A landscape with many valleys, sampled at points; each row gives a point and its height.
From any point a ball takes the steepest step (drop divided by distance) to one of its 2 nearest points. It stops when none of these is lower. Distance is the straight distance between rows; heights are no part of it.
Soga (h 565): -49 4 -12 -15 0 -51 73 -47 -68 -13 9 -15 8 -2 10 -34 20 -18 41 9 -68 2
 12 -19 -49 -46
Pef (h 592): -16 36 36 -61 -40 -1 -1 5 32 5 -22 -40 -1 -10 22 34 52 27 -54 35 -28 -31
 -33 50 14 17
furub (h 623): 27 -16 -5 -19 9 6 -64 2 4 -62 -14 84 -37 24 -29 -27 -19 30 28 11 71 1 1
 3 24 -8
Sideb (h 476): 52 -23 14 -49 -34 4 -5 0 37 -29 -15 -31 -12 5 8 21 51 -13 -2 -5 33 6 11
 12 44 16
Ralud (h 241): 16 -35 -6 37 15 17 -10 13 -42 -12 15 27 -23 27 -5 5 1 -8 25 -17 12 10 79
 -40 46 13
fafip (h 371): 11 -38 -23 48 58 -36 25 -58 21 10 23 63 -17 -10 11 -18 -51 52 23 -18 4
 -3 -33 1 -7 -36
maz (h 523): 52 -10 13 3 21 26 -42 53 47 -16 -6 7 -18 6 -24 3 -14 -19 -13 -21 65 38
 -22 2 18 27
seko (h 571): 68 -33 -51 1 18 35 -32 17 59 -37 13 -5 -24 0 -11 -20 -50 -51 21 -47 69
 72 -19 6 -13 -26
bugun (h 519): -46 2 0 -45 -85 38 33 26 43 55 1 -106 -2 2 60 29 50 22 9 -14 -45 13 -21
 -8 27 45
vaki (h 353): -4 29 13 -16 -4 22 -50 2 -35 -47 -19 13 6 16 -35 6 -2 -28 -14 26 17 -2
 58 12 -8 10
Mafe (h 359): 4 3 -28 -30 -51 73 -19 40 6 -21 -1 -30 -44 26 41 -2 2 -12 10 -4 2 33 40
 19 -17 26
Fupaf (h 286): 11 -60 0 42 19 0 -11 12 18 15 19 76 -50 18 26 -3 -25 63 24 -12 42 -5 -19
 -11 35 14
Vefek (h 521): 29 11 16 -37 2 -13 -28 1 52 -19 -15 -34 18 -18 -32 15 15 -20 -51 8 11 -3
 -48 38 9 -2
pifa (h 667): 30 -29 61 -3 -25 -32 -34 -5 -23 -32 -16 78 -10 27 -19 3 38 47 25 25 60
 -52 25 -19 81 24
pofe (h 27): -60 12 -21 22 -8 30 57 49 -68 42 24 -28 3 16 42 5 -14 20 30 -20 -61 14
 14 -45 -11 17
duroz (h 581): 65 -50 -58 -27 7 15 -18 -6 61 -37 12 -2 -48 -2 5 -37 -16 -28 39 -41 50
 59 -4 16 -14 -34
vakat (h 639): 49 -45 5 -35 2 -48 -24 -47 4 -65 -18 40 -22 16 -41 -16 25 13 26 2 51 -14
 19 -8 53 -25
Fenad (h 316): -13 64 23 1 10 35 -85 24 -36 -33 -33 51 4 18 -51 4 -25 -30 -27 42 37 -9
 41 16 -33 17
relen (h 379): -24 7 -29 -38 -54 35 29 28 15 21 7 -83 22 -3 30 10 17 -9 5 -16 -26 28
 -17 0 -16 15
ginub (h 351): 49 -24 -1 54 40 8 -30 35 37 11 -2 -15 34 -13 -55 16 -29 -39 -34 -36 44
 31 -9 -23 28 5
neri (h 552): -28 19 19 -60 -61 7 23 21 57 39 -13 -88 2 -13 53 31 59 32 -39 13 -53 -13
 -70 33 21 27
delen (h 140): -12 -29 12 10 -30 29 22 25 -18 27 13 -1 -51 27 54 24 43 33 20 -2 -28 -7
 52 -15 49 29
Muv (h 267): -4 -53 -4 31 21 -2 17 0 9 42 30 55 -57 3 61 7 -4 56 21 -10 0 -17 -4 -7
 27 6
Budig (h 306): 20 -43 2 16 7 27 -18 34 8 4 18 35 -58 30 24 -1 -4 25 18 -17 31 19 8 -10
 34 26
saruv (h 605): 44 -50 -25 -39 0 -2 -24 -3 39 -45 -3 33 -69 20 7 -33 10 22 30 -12 47 27
 -1 14 15 -21
kapar (h 625): -14 37 63 -55 -16 -13 -26 -13 38 17 -22 36 -4 -17 24 31 38 49 -52 43 4
 -62 -58 66 1 21
mikug (h 296): -5 -10 20 3 23 -56 30 -90 -19 -5 6 63 -7 -19 28 -5 6 40 21 13 -22 -56 7
 6 -3 -24
bami (h 431): -22 14 -8 64 55 -17 21 15 -8 33 28 20 31 -21 -11 -18 -64 7 -17 -18 -22 2
 -60 -6 -36 -11
Teze (h 127): -86 40 3 -20 -48 36 35 53 -43 46 2 -63 20 13 22 31 14 30 8 -5 -56 13 3
 -28 -2 47
Zedep (h 477): -7 -4 42 9 -16 32 -18 60 42 55 -5 -2 -37 20 44 35 29 38 -32 13 5 -8 -34
 18 39 51
big (h 250): 18 -17 -38 -55 -23 -40 55 -58 24 1 -7 -78 24 -23 13 -12 39 -33 15 -11
 -41 -7 -10 0 -6 -51
sos (h 438): 30 -2 17 8 44 -29 -52 -24 25 -33 -17 38 20 -4 -72 5 -19 -2 -28 3 58 -2
 -22 5 24 -19
sib (h 317): 22 -36 -29 -27 12 -64 55 -62 21 4 4 -35 -4 -25 13 -15 24 -4 4 -16 -50
 -17 -20 -2 9 -48
tum (h 184): -20 -1 -48 12 29 0 35 16 -26 0 29 -17 -6 -9 15 -35 -40 -15 19 -25 -40 31
 -19 -8 -52 -26
Guka (h 530): 24 34 -2 9 -28 62 -48 62 1 -15 -18 -43 37 8 -41 21 -7 -57 -19 -12 46 38
 37 -7 -18 24
Pes (h 242): 42 -14 -26 7 -42 9 27 -16 24 19 4 -78 46 3 -5 23 28 -59 17 -23 25 21 21
 -30 51 -7
Dube (h 381): 26 -4 10 -14 3 -8 -31 -20 -12 -47 -18 -8 13 7 -40 12 15 -38 -13 10 21 2
 45 -3 21 -7
zizeg (h 388): -34 -7 -24 -6 -11 -7 55 -2 -54 10 15 -37 1 0 30 -11 13 4 27 -12 -63 5 27
 -20 -4 -16
nik (h 492): 48 -6 40 -17 -15 -10 -5 13 59 9 -27 -46 23 -4 -28 34 56 -17 -42 0 26 -8
 -21 2 60 26
vipun (h 607): 9 47 54 -75 -12 -31 -44 -31 21 -32 -44 0 21 -5 -41 27 40 -3 -63 54 13
 -43 -27 54 1 -2
migo (h 416): -66 30 5 -25 -1 -11 68 29 -19 49 11 -49 26 -9 28 12 10 22 -6 -5 -69 2
 -76 -5 -26 1
zada (h 235): -6 -40 -6 12 17 -30 27 -64 -5 13 9 94 -53 -11 60 -18 -7 79 58 -6 -15 -36
 13 10 -26 -16
dud (h 264): -53 54 14 -10 -8 17 18 33 -11 28 12 20 2 -6 47 -2 -25 31 -20 20 -43 -27
 -64 39 -59 19
Sedo (h 187): -20 -17 -38 22 29 -52 70 -50 -28 2 25 30 -23 -13 23 -54 -9 11 49 -11 -65
 2 12 2 -50 -53
Vela (h 293): 20 -51 11 37 34 -47 1 -45 -34 -11 10 50 4 9 -30 12 3 13 24 -4 20 -27 46
 -43 61 -6
vani (h 518): 16 -1 -11 -26 35 -59 21 -60 47 -16 10 -6 -2 -31 -7 -16 -8 11 -31 0 -28
 -11 -66 40 -16 -50
numuk (h 389): -58 22 52 47 9 -30 42 -29 -88 26 6 24 51 -6 4 5 1 -7 16 33 -45 -47 23
 -37 -19 8
Zak (h 279): 33 -47 -18 41 -8 40 9 27 -28 0 16 -13 -15 26 7 9 7 -32 37 -32 16 36 85
 -54 52 20
mepe (h 641): 11 -3 -46 -5 34 17 -42 -15 4 -46 0 77 -52 14 -2 -40 -55 25 26 -1 41 25 3
 11 -22 -27
vavo (h 599): -3 53 53 -56 -29 -2 -35 16 35 -3 -35 -20 17 -11 -25 31 46 14 -81 43 2
 -32 -34 60 1 21
kor (h 489): 55 -31 -19 -25 -20 17 4 -12 35 -15 5 -40 -9 3 10 4 25 -37 16 -22 33 28
 13 1 26 -8
donas (h 248): -59 69 28 -4 -20 34 -1 70 -16 53 -6 -4 12 -4 24 17 -4 36 -47 28 -27 -27
 -51 26 -53 41
zimeb (h 285): -14 54 -9 6 2 64 -69 46 -41 -37 -18 46 -25 29 -24 -9 -46 -24 -11 20 25 8
 45 10 -33 24
redi (h 263): 14 10 -14 52 69 -7 -39 11 31 0 6 30 23 -21 -61 -13 -73 -13 -35 -17 27 26
 -42 3 -18 -23
Tiziz (h 654): 33 -44 25 -8 -11 -44 -31 -37 -3 -51 -16 74 -15 21 -28 -17 20 45 33 16 62
 -40 7 -10 72 -11
subu (h 308): 37 -5 -16 46 56 -3 -34 29 46 1 2 -16 39 -29 -65 0 -57 -44 -41 -37 35 42
 -43 -8 -4 -23
dofar (h 452): -36 24 26 13 31 -67 27 -74 -42 -37 4 15 41 -21 -33 -32 -23 -30 2 37 -29
 -8 -26 2 -54 -44
fip (h 660): 2 -2 -42 -52 15 -5 -21 -28 35 -38 -5 55 -71 -5 30 -45 -20 34 22 8 3 12
 -23 56 -46 -36
pigi (h 585): -49 30 1 -16 -27 6 44 1 -43 15 15 5 -15 6 60 -7 17 37 21 16 -62 -23 6 16
 -32 -5
vuma (h 69): 39 -12 -59 -51 -65 -1 42 -33 58 9 10 -90 23 -5 19 -4 40 -53 26 -18 10 24
 -13 16 -1 -38
lale (h 502): -14 -11 20 -23 -62 41 13 43 65 46 -1 -77 -33 15 77 28 55 22 -8 -3 -20 18
 -21 10 36 46
Gofes (h 178): 28 -13 -62 -83 -52 -25 46 -57 50 -8 -7 -89 14 -21 23 -16 43 -40 22 -5
 -23 2 -14 33 -31 -58
Gumu (h 488): -10 7 48 -14 -49 42 -17 68 55 43 -11 -45 -41 23 59 41 51 33 -24 10 3 19
 -20 24 42 73
gogo (h 360): -27 15 58 19 4 -14 -13 -49 -60 -1 -9 73 21 -5 13 25 4 18 15 40 -6 -74 56
 -8 -2 25
godi (h 425): -39 24 14 9 -28 24 3 5 -72 9 5 33 -23 19 39 16 18 25 20 22 -34 -36 75 -5
 11 27
nida (h 560): 59 -10 -37 25 6 42 -27 46 62 -4 17 -31 3 -9 -11 -2 -40 -62 -4 -42 56 67
 -31 8 -6 -3
gafi (h 433): -52 22 7 5 24 -34 73 2 -21 35 20 -17 33 -16 24 -7 -6 11 -7 -2 -61 -5 -87
 5 -38 -16
danad (h 373): -8 14 -12 -15 -38 41 -8 32 -24 -16 0 -32 -9 19 19 4 9 -10 -2 7 -17 13 45
 0 -2 22
sov (h 182): 26 -21 2 9 7 22 -40 19 -37 -36 6 68 -39 37 -16 -5 -7 8 30 -4 52 8 60 -20
 42 15
dif (h 396): -41 21 -2 -38 -32 13 35 38 9 37 3 -80 36 -12 21 21 16 10 -12 -8 -46 11
 -53 2 -7 18
rubon (h 398): -22 2 33 0 -16 4 -2 -32 -62 -6 4 74 -27 15 41 21 24 36 31 29 -4 -60 72
 -1 16 18
bega (h 365): -21 48 52 10 12 -10 -32 -12 -39 6 -15 37 34 -3 -33 14 1 1 -33 43 7 -43
 21 7 -15 14
Konom (h 284): -7 10 20 14 24 -2 -26 -23 -8 1 -1 75 -4 -6 3 8 -30 34 0 14 16 -37 -4 13
 0 9
Sav (h 444): -8 16 22 -19 -18 -26 13 -21 -15 1 -19 -45 34 -9 -11 25 39 -7 -26 21 -35
 -30 16 -6 32 -2
zuta (h 323): 21 -25 4 -1 -22 53 -27 61 9 -6 2 10 -69 40 39 5 7 5 16 -11 34 35 28 -2
 28 46
doki (h 245): 13 -6 12 11 23 7 -58 -6 -42 -43 -8 64 -6 24 -49 1 -15 -9 15 10 52 -6 64
 -22 26 8
buvo (h 439): 1 23 46 7 -3 -23 -33 -10 -26 -3 -34 -31 55 -6 -72 33 34 -34 -51 33 13
 -24 39 -17 23 11
fid (h 617): 7 20 44 -74 -15 -48 -19 -44 34 -21 -28 18 -10 -7 1 23 52 27 -49 45 1 -58
 -41 53 20 -5
vak (h 624): 57 -75 -28 -35 4 -52 -7 -48 10 -63 -10 29 -40 12 -26 -43 22 6 53 -18 42
 8 34 -11 32 -44
gem (h 564): -13 1 8 -53 -39 10 20 16 57 24 -3 -55 -33 -9 64 12 40 27 -28 9 -39 0 -53
 44 11 4
Tud (h 391): -33 16 2 18 -33 39 4 45 -48 13 1 -42 25 19 -1 25 12 -5 2 -1 -29 11 55
 -33 17 36
Fos (h 542): 0 50 20 4 -50 57 -40 72 19 19 -33 -67 52 5 -44 27 22 -28 -50 -1 35 27 26
 -8 -12 52
ril (h 297): -75 44 54 -6 -3 -18 56 -40 -43 -1 -2 44 37 -19 39 -13 2 15 14 23 -62 -49
 -59 14 -91 1
gefa (h 455): -30 13 35 24 -25 68 -26 53 -30 41 1 72 -47 31 67 29 -6 45 4 22 9 -42 29
 3 6 64
roted (h 216): -29 6 -49 40 19 32 21 40 -46 11 31 17 -32 12 27 -35 -53 -3 25 -17 -35 18
 8 -13 -42 -2
latu (h 508): 35 18 45 -37 -9 5 -44 29 58 -2 -30 -19 4 -2 -31 29 37 -2 -58 13 41 2 -41
 32 29 24
sef (h 198): 57 -65 -18 8 32 -53 28 -50 32 -6 8 -24 4 -11 -18 9 17 -20 2 -35 11 -2 -3
 -35 56 -35
bol (h 494): -6 16 -22 -16 40 -59 23 -67 27 -41 11 10 -10 -28 -6 -52 -27 11 1 4 -36
 10 -61 46 -66 -67
kima (h 577): -39 17 4 -13 -9 -35 50 -40 -43 -3 11 11 -5 -6 36 -23 24 17 24 16 -63 -25
 9 9 -36 -27
vogud (h 229): 6 13 -13 52 56 20 -25 43 30 26 14 25 -1 -12 -23 -13 -69 4 -36 -16 12 17
 -53 8 -19 6
lal (h 473): -5 39 39 21 17 -8 -47 21 -6 15 -26 -21 58 -18 -85 12 7 -28 -64 21 26 -13
 4 -2 -12 1
rosez (h 325): -26 11 39 15 12 -31 16 -67 -51 -4 5 62 9 -11 30 -1 -1 18 20 25 -26 -57
 31 -1 -16 -2
dol (h 522): 11 19 23 12 4 29 -23 53 30 23 -10 -17 10 -4 -25 19 6 -3 -50 3 8 10 -23
 13 10 30
Kipiv (h 339): -15 17 -2 -18 -60 -9 30 -10 13 34 -16 -116 99 -10 -38 46 49 -47 -5 -13
 -1 -6 -1 -45 38 16
favur (h 230): -56 73 31 3 -29 45 -21 69 -39 32 -24 -12 24 8 -12 18 0 16 -48 29 -17 -18
 -6 13 -44 48
Zuro (h 347): 24 -59 -51 30 48 -55 63 -41 24 21 30 -35 2 -34 9 -32 -18 -4 15 -46 -42
 20 -32 -22 8 -57
fepe (h 549): -28 -9 -28 -21 0 -35 55 -40 -72 -23 5 -58 33 -7 -7 -18 8 -45 46 -6 -48
 18 36 -40 -33 -42
Zuveb (h 475): -27 29 -2 -13 31 -53 24 -62 -13 -50 8 21 9 -19 -13 -52 -30 -20 11 22 -32
 3 -39 29 -82 -58
diri (h 358): 9 -23 -42 -8 -41 36 33 17 24 26 24 -82 13 -5 34 0 14 -33 20 -27 -12 33 5
 -11 11 2
Feda (h 583): -13 20 49 -81 -53 2 -10 12 64 9 -23 -23 -46 7 58 37 67 47 -51 44 -14 -30
 -58 69 19 28
Fili (h 174): 40 -3 -54 -8 -64 17 41 -13 57 29 21 -92 32 4 13 17 33 -65 25 -22 38 37
 -8 -2 29 -19
ziv (h 546): 87 -9 -20 14 -14 19 -19 24 68 -8 6 -43 17 1 -19 16 -8 -77 12 -36 95 65
 -18 6 20 -5
medos (h 653): 6 -8 -70 -15 31 -5 0 -24 31 -30 7 45 -68 -6 20 -65 -49 20 33 -11 -19 31
 -15 42 -70 -52
geb (h 423): -17 5 -16 82 37 31 -2 31 -44 29 26 57 -12 12 4 -5 -61 8 8 -11 -2 -6 28
 -30 -5 22
palal (h 58): 46 -54 2 29 21 -41 29 -35 9 9 3 -30 19 -2 -28 24 33 -27 -4 -28 2 -10 27
 -57 84 -14
Viros (h 445): -47 20 12 37 38 -25 61 -7 -25 30 24 29 34 -19 15 -21 -40 11 3 -9 -43 -15
 -78 -1 -61 -13
Dez (h 262): -8 -15 22 12 21 -10 -7 -48 -3 1 4 93 -22 -15 38 -3 -25 69 26 4 2 -43 -4
 2 -12 1
Fezaz (h 417): -15 12 22 -12 -19 -27 37 -10 -2 37 -16 -80 62 -17 -24 37 43 -5 -31 0 -40
 -28 -20 -32 47 9
sud (h 474): 51 -19 28 45 50 -25 -50 12 28 -8 -20 26 32 -9 -99 6 -9 -5 -32 -20 80 14
 -13 -26 46 -1
pamu (h 310): 40 -60 -30 20 0 18 23 11 10 11 23 -22 -28 10 21 -3 5 -16 32 -42 8 36 40
 -31 41 -1
ref (h 516): 13 13 -13 20 -14 25 -41 37 -18 -18 -18 -57 65 -8 -59 15 -19 -82 -11 -8
 36 33 32 -25 -20 -4
vozi (h 320): -47 42 55 -9 -5 -37 34 -52 -30 2 -3 27 37 -23 22 -1 13 16 -6 39 -46 -58
 -33 21 -42 -4
gek (h 409): -26 -16 -47 11 -22 22 47 17 -48 19 20 -67 24 6 15 -4 -5 -20 42 -29 -34
 29 41 -52 0 0
femi (h 390): 0 -19 17 73 66 -45 35 -77 7 20 11 63 31 -29 4 -9 -58 45 9 -11 -15 -30
 -46 -7 -19 -24
vob (h 633): 20 -14 -28 2 36 -6 -52 -37 13 -62 -12 98 -22 14 -26 -34 -54 48 34 9 66
 11 -16 4 -1 -37
Meli (h 139): -27 -10 -54 28 35 -26 66 -15 -43 4 38 8 -10 -6 26 -53 -35 -1 47 -27 -59
 27 -7 -20 -62 -42
dipa (h 442): -36 9 4 34 -21 50 2 35 -58 32 14 54 -52 26 71 18 -5 39 28 11 -23 -25 57
 -9 -3 40
Lolet (h 574): -6 -12 33 -47 -35 13 -6 25 58 17 -8 -11 -63 14 66 23 52 48 -22 19 -3 -11
 -47 49 32 27
geg (h 362): -3 -26 -29 -3 8 -37 52 -42 -16 3 15 -24 -9 -13 20 -19 22 -2 18 -13 -52
 -3 23 -14 8 -38
Luzu (h 292): 13 0 3 5 -36 9 11 15 11 22 -10 -82 63 -12 -30 34 32 -41 -16 -9 5 5 16
 -30 39 18
Munat (h 333): 33 -48 -62 13 -8 30 33 11 21 19 28 -49 -9 -2 30 -17 -4 -37 36 -45 -2 44
 21 -23 7 -19
nud (h 331): 5 -26 6 12 21 -37 11 -43 -19 1 16 43 -21 2 7 9 11 29 9 4 -2 -30 18 -6 33
 -12
duve (h 405): -28 4 -33 15 -32 56 16 55 -38 18 11 -61 31 15 7 13 -9 -27 15 -27 -16 34
 36 -44 1 29
Pudo (h 520): 38 -48 -68 -18 -29 3 37 -33 7 -13 9 -39 -10 -3 15 -21 23 -49 58 -25 -5
 24 70 -11 -7 -40
dapem (h 497): 54 -39 31 42 38 -15 -42 33 48 8 -8 29 5 5 -60 7 -13 18 -19 -22 74 15 -37
 -20 62 21
Zit (h 410): 17 1 -1 12 36 -16 -35 -12 1 -23 -6 14 19 -8 -50 2 -24 -28 -19 3 17 5 7 3
 8 -15
pedur (h 593): 45 -59 -63 -28 23 -13 -14 -24 36 -49 2 32 -57 6 -8 -48 -14 7 49 -25 29
 44 14 11 -20 -43
Kek (h 424): -39 16 30 41 24 -52 33 -58 -67 -12 9 29 40 -16 -20 -18 -19 -20 12 31 -38
 -28 11 -22 -27 -21
Kelit (h 282): 51 -67 -45 12 44 -58 38 -61 37 -7 17 -19 -4 -23 -14 -20 -11 -15 10 -40
 -3 19 -4 -22 20 -57
belun (h 428): -41 63 61 -9 -8 -35 -27 -1 -40 8 -40 -40 78 -12 -73 17 29 -26 -62 61 0
 -31 5 -3 -32 5
sev (h 352): -55 41 60 2 -4 -45 32 -42 -65 7 -10 6 52 -13 -10 10 23 -7 -4 51 -44 -55
 7 -6 -18 2
sas (h 536): -7 -24 -58 -18 -36 0 43 -29 -44 -17 9 -60 21 0 12 -21 20 -42 55 -12 -29
 19 77 -31 -19 -33
zale (h 613): 43 -21 1 -43 -3 10 -56 21 42 -60 -14 40 -49 22 -14 -28 -4 17 20 -1 70 28
 -25 21 19 -2
Sagim (h 506): 62 -59 -52 -20 -10 -1 10 -26 19 -34 7 -15 -23 4 1 -19 14 -48 48 -35 35
 35 52 -8 7 -33
niv (h 385): 26 -17 3 77 61 -8 -25 25 5 26 12 27 23 -5 -61 10 -32 -8 -21 -26 36 12 2
 -34 34 7
mazok (h 82): -79 32 4 3 -22 9 51 31 -69 34 10 -32 25 14 28 16 11 21 16 4 -61 -5 9 -26
 -12 26
Laba (h 202): -5 -27 -39 9 19 -38 41 -52 -4 4 15 61 -56 -8 46 -42 -3 46 58 -4 -44 -10
 24 19 -45 -42
bug (h 461): 16 -3 6 -38 -27 0 6 -9 13 -10 -9 -45 6 -6 3 19 38 -11 -21 6 -9 -6 9 12
 25 3
Malap (h 537): 22 13 -12 -26 4 1 -20 4 38 -29 1 -39 23 -22 -27 -3 -25 -40 -33 -6 7 24
 -39 34 -21 -23
Lozod (h 350): -29 71 52 4 -1 25 -65 11 -41 3 -38 50 25 6 -43 7 -5 -3 -41 54 26 -40 34
 19 -36 27
zuva (h 382): -32 21 9 -47 -42 -30 49 -28 4 35 -26 -115 89 -16 -29 45 45 -23 -17 -7
 -37 -15 -35 -40 23 5
dob (h 280): -68 67 39 -10 -6 8 22 -3 -28 4 -4 43 24 -13 39 -16 -22 11 1 25 -44 -38
 -62 31 -96 14
Kobod (h 205): -46 53 18 -15 -37 29 -6 59 -24 26 -21 -53 51 3 -21 24 24 1 -39 19 -16 2
 0 -3 -20 39
ror (h 441): 2 4 -7 80 51 18 -33 18 -41 0 14 68 2 11 -43 -1 -63 -8 3 -9 32 4 44 -38
 10 11
tudu (h 591): -41 31 -30 -8 -23 37 17 30 -43 8 16 20 -50 14 65 -26 -20 25 17 5 -45 -3
 14 24 -54 7
keke (h 170): -65 42 1 -44 -73 47 12 57 -8 25 -9 -84 46 7 4 37 26 5 -15 -6 -22 22 0
 -14 -14 58
reliv (h 532): 14 17 28 8 22 13 -40 51 62 36 -4 5 -6 -9 -18 10 -8 16 -67 7 21 1 -69 38
 3 25
madi (h 647): 0 -6 -60 8 29 19 -14 1 -3 -25 12 51 -69 7 17 -52 -60 12 30 -18 0 29 12
 14 -48 -28
Noz (h 399): -31 51 62 -18 -6 -36 -29 -33 -43 -11 -32 0 45 -6 -53 17 24 -23 -42 72 -4
 -44 28 15 -13 4
Vinib (h 201): 15 -22 -31 41 41 16 -3 37 33 18 28 2 -24 -11 6 -15 -53 1 -16 -27 -7 34
 -38 2 -8 -7
Nelab (h 495): 16 19 10 43 21 21 -68 35 -17 -18 -21 -12 39 -7 -84 8 -23 -65 -31 -6 52
 25 44 -21 -4 0
Safak (h 676): 33 -23 -21 -82 -11 -11 -36 -34 22 -74 -18 33 -57 11 -4 -33 16 6 25 9 35
 9 16 38 -9 -32
pem (h 86): -23 -14 -25 19 -19 37 30 35 -30 35 24 -15 -32 13 56 2 3 20 20 -17 -47 13
 36 -22 13 14
Gon (h 249): -18 -16 -4 45 18 5 26 16 5 55 32 32 -30 -6 56 5 -23 40 0 -6 -31 -17 -24
 5 9 8
Duli (h 261): -30 43 -29 14 -7 54 -30 45 -55 -23 2 20 -25 26 -2 -19 -52 -20 5 14 -10
 10 45 4 -47 21
doda (h 511): 55 -32 2 19 33 -4 -49 31 68 -24 -6 24 -15 5 -46 -10 -31 7 -9 -24 78 37
 -52 -3 38 4
papub (h 411): -11 4 8 67 65 -48 30 -37 3 26 16 28 57 -35 -32 -11 -50 13 -17 -3 -19 -14
 -64 -8 -21 -19
rela (h 340): 10 5 -12 -4 -42 92 -34 76 4 -11 -3 -6 -81 51 54 0 -1 -2 18 -2 21 42 45 7
 2 57
tok (h 538): -40 10 -1 -75 -78 0 47 -9 36 36 -11 -110 15 -6 48 23 65 20 -2 -4 -54 -11
 -33 -1 23 17
daga (h 467): 9 6 -1 64 44 8 -50 15 -38 -7 -7 25 26 4 -70 5 -40 -45 -13 -2 29 18 53
 -34 7 2
defe (h 540): 16 9 -16 -18 40 -32 -16 -30 42 -37 3 -11 11 -29 -29 -21 -37 -15 -24 -6
 -1 15 -60 35 -28 -45
fefes (h 240): -33 41 -37 45 20 50 -12 34 -54 -4 11 57 -41 18 24 -35 -78 -6 20 -2 -6 -4
 17 -4 -59 16
tosub (h 668): 3 10 -23 -89 -6 -9 -36 -46 12 -65 -20 58 -64 6 12 -39 13 24 20 28 10 -3
 15 60 -44 -36
zokuv (h 606): 31 -37 -35 -21 33 -26 -11 -44 7 -51 1 27 -29 2 -24 -30 -13 -4 24 -15 19
 20 21 3 2 -43
mive (h 466): -11 -6 48 17 -21 40 -30 61 9 40 3 51 -55 29 51 32 19 50 -2 22 30 -20 -3
 11 35 63
Ruso (h 228): -14 -19 -22 43 16 36 13 58 13 50 33 -9 -34 6 46 -10 -36 14 -15 -18 -27
 20 -37 -2 4 19
mafi (h 215): 34 -53 -2 47 30 -29 8 -27 -34 -11 8 10 16 11 -40 16 8 -21 16 -23 21 -2
 61 -60 71 -4
Zetuf (h 408): 5 -20 -1 70 41 11 -2 33 -10 38 23 30 -4 4 -10 7 -33 6 -9 -19 6 1 7 -31
 32 17
tobad (h 334): -33 49 48 5 19 -13 -23 -49 -39 -19 -17 62 30 -13 -13 -11 -27 -3 -6 50 -7
 -46 6 17 -50 4
Nat (h 341): 23 -43 -28 18 52 -66 30 -67 21 -9 13 23 -17 -21 -11 -17 -17 22 11 -17
 -10 -2 -19 3 9 -56
Bik (h 309): -25 43 52 5 22 16 -38 -30 -13 -6 -23 88 18 -19 10 3 -33 30 -5 30 6 -56
 -2 18 -49 29
tiz (h 535): 77 -15 -1 7 -7 31 -34 37 38 -18 -1 -21 0 15 -23 12 -2 -51 15 -25 85 52
 10 -9 30 24
Nir (h 472): 36 2 48 -14 -10 -20 -19 -1 18 -3 -38 -34 43 3 -53 41 58 -24 -44 14 31
 -19 19 -18 56 22
muri (h 534): 17 26 35 11 -18 33 -28 58 26 31 -23 -56 44 -8 -43 28 32 -16 -56 0 26 15
 0 -4 17 37

Where does a ball stop that starts at each point below?
tosub -> Meli
kapar -> mikug
vipun -> mikug
Kek -> pofe
Guka -> Vinib
Pudo -> vuma
gafi -> sov
Tud -> Vinib
pedur -> Meli
lale -> mikug

Call two points neighbours if one is among the 2 nearest of the other. Go from one point of each pair to the other, from neighbour to neighbour, staying as low as possible. Name the highest point that can't be avoided.
dol and mikug -> reliv
Vinib and vuma -> gek
palal and sov -> Viros
palal and mikug -> nud
Meli and sov -> vaki
